The views of a scene show one set of named points, each view turned or mirrored, and shifted as a whole, with a little noise and some points left out.

Scene 1
View 1
z414: [  7  43 -18   2  17   7  25  13  35 -33  -4 -12 -14  -4 -26  -6 -29  -2
  12   3]
z132: [ -3  20 -35 -17 -16 -16   8  -8  33   4 -19 -27 -32  -1  -1 -12  11  19
 -12  -6]
z931: [  3  47 -22  -9  36  15  35  27  27   1   0  10  23 -39 -22  -8 -24 -26
  15  26]
z583: [  2  34  -2  -6  18  -8  24  22  31   8  14   0  -2 -19 -31   1  -3  -7
  20  12]
z186: [ 14  21 -20  -4  15  -7   4  16  38   8 -33 -25  -4 -18 -13   6 -12   3
 -10  -5]
z582: [ -3  36 -16  -4  14   5  12  14  28   8  -2  -2   3 -18 -17  -3  -3 -16
  11  19]
z63: [  6  30 -20  -8  16   0  -3   1  37  17   9  11   1 -21 -15   4 -11   8
   1  -3]
z738: [ -7  51 -13   3  19   7  22   4  30  -2  46  11 -10 -16 -22  -9  -5   9
  31   1]
z264: [ -1  16 -40  -8 -20 -16 -33 -44  40  18  40  24 -21  15  10   0   5  14
 -13   3]
z897: [ 17  23 -10   7  20 -18  23  24  36 -14   2 -23  -4  -8 -19  10 -16 -14
  11  10]
z962: [ -3  33 -42 -13   3   4 -16 -26  36  24  22  23  -9 -16   3  -8  -5  24
  -8 -10]
z888: [  5  12 -27 -20   7 -25   0   4  36  46   4  -4   0 -31   1   3  16  10
  -8  -1]
z108: [  3  32 -50  -6  -5   5   7 -12  31 -24 -25 -19 -16   5   9 -13 -19  -7
 -15  12]
z433: [ 18   9  -7  -7  15 -27 -11   5  46  35  16   4  -2 -20 -18  18  -2  18
  -1 -13]
z280: [ 12  21 -35  -1  11 -11   4   6  34   7 -15 -27  -4 -16   6   2  -8   3
  -9  -4]
z35: [  3  33 -28   2  17  -4   5  -1  34  12  24  -1  -2 -19  -2   0  -7   8
   8  -4]
z329: [ -7  39 -24  -8   7  -1  27  12  28   2   0 -19 -16 -19 -12 -14   5  10
  12  -1]
z579: [  7  22 -27 -13   5 -18  23  12  34  -3 -11 -22 -12 -11  -9  -5  -5   0
  -3   7]
z556: [  7  46 -13  -2  34   4  38  29  33  -6   8 -10   0 -34 -27  -6 -19   8
  22  -6]
z516: [  8  19 -12   1  11 -30  23  16  34   6  24 -21 -11 -11 -13   5   5   0
  16   5]
View 2
z583: [  6  -8   7 -20  -3  10  16  -3   2 -24   7  15 -14   1   6  36  -1  -2
  -1 -15]
z329: [ 23 -21   4 -12   6  -7  17 -10  10 -18  10  -4 -13  -4 -24  17   2   3
   7 -19]
z264: [ 29 -23  35 -13  32 -55  23  44 -17   5 -15   4  24  12  -1  14 -17 -17
  44  25]
z931: [ -9  -8  -1  -4   4  18   8 -31  18 -28  -6  30 -35 -20  18  26  18   0
  -4   5]
z897: [ 20 -23  20 -13   6   4  32  -6   8 -34   6  16 -31   8  12  50  12  12
  18 -26]
z63: [ 19 -22  27 -11  22   1   8  12   0 -12  -4  29 -12  -7  -3  12  -5  -6
  10  -1]
z280: [ 44 -42  29   0  25 -14  18   2  14 -22  -2  13 -26   2  -9  20   5   8
  13 -16]
z888: [ 39 -44  28  -4  11 -14   0  16  10 -11  -4  17  -7  12  -1  14 -31 -14
 -11  -4]
z556: [  5 -11   3 -14   3  23  20 -27   8 -23  10  29 -19 -16 -11  25   7   4
  10 -29]
z433: [ 32 -33  41 -17  16   2  11  30  -8 -10  -1  37  -1  14   4  27 -26 -11
   6 -20]
z108: [ 27 -32  27  -4  35 -35  29  -2  15 -24  -3 -16 -38  -4 -16  15  29  14
  37  10]
z962: [ 23 -22  26  -8  33 -27   8  20  -6   5 -11  20  10 -10 -15  -5 -12 -15
  26  15]
z414: [  4  -8  16 -20  16   5  34 -12   3 -28   9   6 -31 -10 -11  31  28  14
  34 -17]
z582: [ 14 -12   7 -11   9  -3  10   1   8 -23   0   9 -21  -4   8  28  13   2
  -2  -2]
z516: [ 26 -25  13 -12  -5  -7  29  -2   3 -24   8  12  -4  15   4  45 -12   0
  12 -28]
z186: [ 37 -38  35  -9  25   3  12  10  11 -27   4  12 -42   3  -9  21  12  12
   3 -20]
z738: [  1   7  -8 -18   1   1  24 -10 -10  -9   3  22  16 -14  -7  26   1  -7
  23 -13]
View 3
z108: [-20  33  19 -48   5 -62   3  23  -2  39  12  27  18  -9 -14  21  12  -7
 -11 -41]
z516: [ -4  25  34 -18   8  -3  13  24   0   7 -18   6  10   8  31  16  22 -23
 -18 -44]
z738: [-10  26  28   7 -22  -3  13   0   1   7  -5  -4  -7  17  10  12  32  -3
   5 -16]
z35: [ -4  46  34  -8 -13 -14   9  17   0  11  -5  18   3   9  11  27  22   6
 -14 -36]
z582: [ -4  26  11 -16 -12 -18   3  25   5  10  -2  25  11  21   7   0  26 -10
 -27 -28]
z280: [ -4  40  28 -31   6 -35   4  31   8  14  -9  27  15   0   2  31  14  -5
 -29 -57]
z414: [ -9   5  13 -33  -3 -31  -7  18   8  15   3 -11 -10  20  -8  10  27  -5
  -2 -39]
z888: [  9  47  38   2   7 -12  16  40   7   4 -12  47  19  -7  22  32  12   0
 -47 -34]
z931: [ 28  31  -3 -16 -23 -19   4  32   5   4   5   7   8  46 -12 -17  27  -3
 -19 -23]
z329: [ -8  19  23  -7  -2 -31  16  16  16   5 -13  11  14   1  -4  19  20 -22
 -16 -32]
z556: [ 14  15  17  -9  -9 -17   6  21  18  -6 -12 -14  -4  30  -9  11  27  -8
 -10 -39]
z433: [ -1  34  44  -3  11   6  -2  36   6   4  -9  30  -8   0  35  38  20  16
 -42 -42]
z264: [-36  56  57  -7   0 -15   9  12 -24  45  16  53   2 -34  35  43  14  23
 -11 -15]
z132: [-24  21  36 -21  20 -46  13  23  11  24  -8  34  20 -30   4  39   7 -19
 -25 -38]
z579: [ -1  21  25 -29  14 -32  10  33   4  16  -7  15  16   0   8  17  14 -19
 -23 -43]
z63: [ -1  34  28  -5  -6 -14  -1  28   6  11   1  26  -5   9   9  24  21  16
 -28 -30]
z583: [  3  14  17  -6  -6  -3   5  26   5   3  -7   9   1  22  17   1  28 -14
 -23 -26]
z962: [-11  52  43   7 -11 -25  10  15  -1  23   8  40   0 -16   4  43  15  28
 -16 -17]
z897: [ -3  17  19 -40   6 -14  -3  32   0  12  -9  -1   3  24  19   6  25 -18
 -20 -54]
View 4
z962: [ -3  -1 -14 -32  17  -8  -6  -5   4 -13  23  -3 -30   7 -30  18  -3   7
  25 -20]
z888: [ -8  16   2 -15  14 -13 -31  20  27 -18  16  14 -16  21  -4  12  11  15
  23  12]
z516: [-11 -15  31   8   7  12 -27  21  17   2   7  14  -3   6  12  20  13  19
  -1  -9]
z582: [ 13  11   9  -6  -4  20 -18  15  -5   4  11  11   9  -2  -5  17  26  12
   1  -5]
z63: [  7   7   5 -14   8  -4 -14   7   1  -5  22  -6  -4   3  -3  20  17  10
  20 -15]
z132: [-26  30  12   7  18  15 -21   1  -1 -10   0  16 -48   5  -8  28 -11  18
  -2  -1]
z329: [  3   5  20   3   6  16 -23  10  -8   7  -2   9 -24  -7   1   6   8   3
  -4  -2]
z897: [  1   2  33  18   0  28 -13  16   6   4  10  10  11  -7  25  36  22  20
   4 -11]
z186: [  5  46  26  15   3  13 -19   7  -3  -9  11   6 -10   0  24  31  12  14
  21   1]
z35: [  6 -11   9 -14   5   7 -11   6   8  -4  15   7 -11   1  -2  16   4   9
  19 -16]
z433: [-12   5  17  -7  13 -22 -31  14  21 -15  30  -7  -2  23   8  26  12  21
  28 -17]
z579: [ -8  16  18  12  12  22 -13  12   5  -3   3  12 -18  -7  10  30  15  16
   0   5]
z264: [-34 -12 -18 -32  21  -3  -4  -5  17 -20  26   9 -27  25 -48  43 -13  31
  13 -36]
z414: [  9   4  25  14   4  33  -1   1 -21  13   6  -5  -6 -24  12  33  19  10
  -5 -23]
z108: [ -5  31   1   4   8  45  12  -8 -10  -8   1  22 -30 -16 -10  46  -2  18
   4  -7]

Which points are out of place in each view (at most two, in the order of its rows)? Write none if all are in place.
view 1 => none
view 2 => z63
view 3 => z414
view 4 => z186
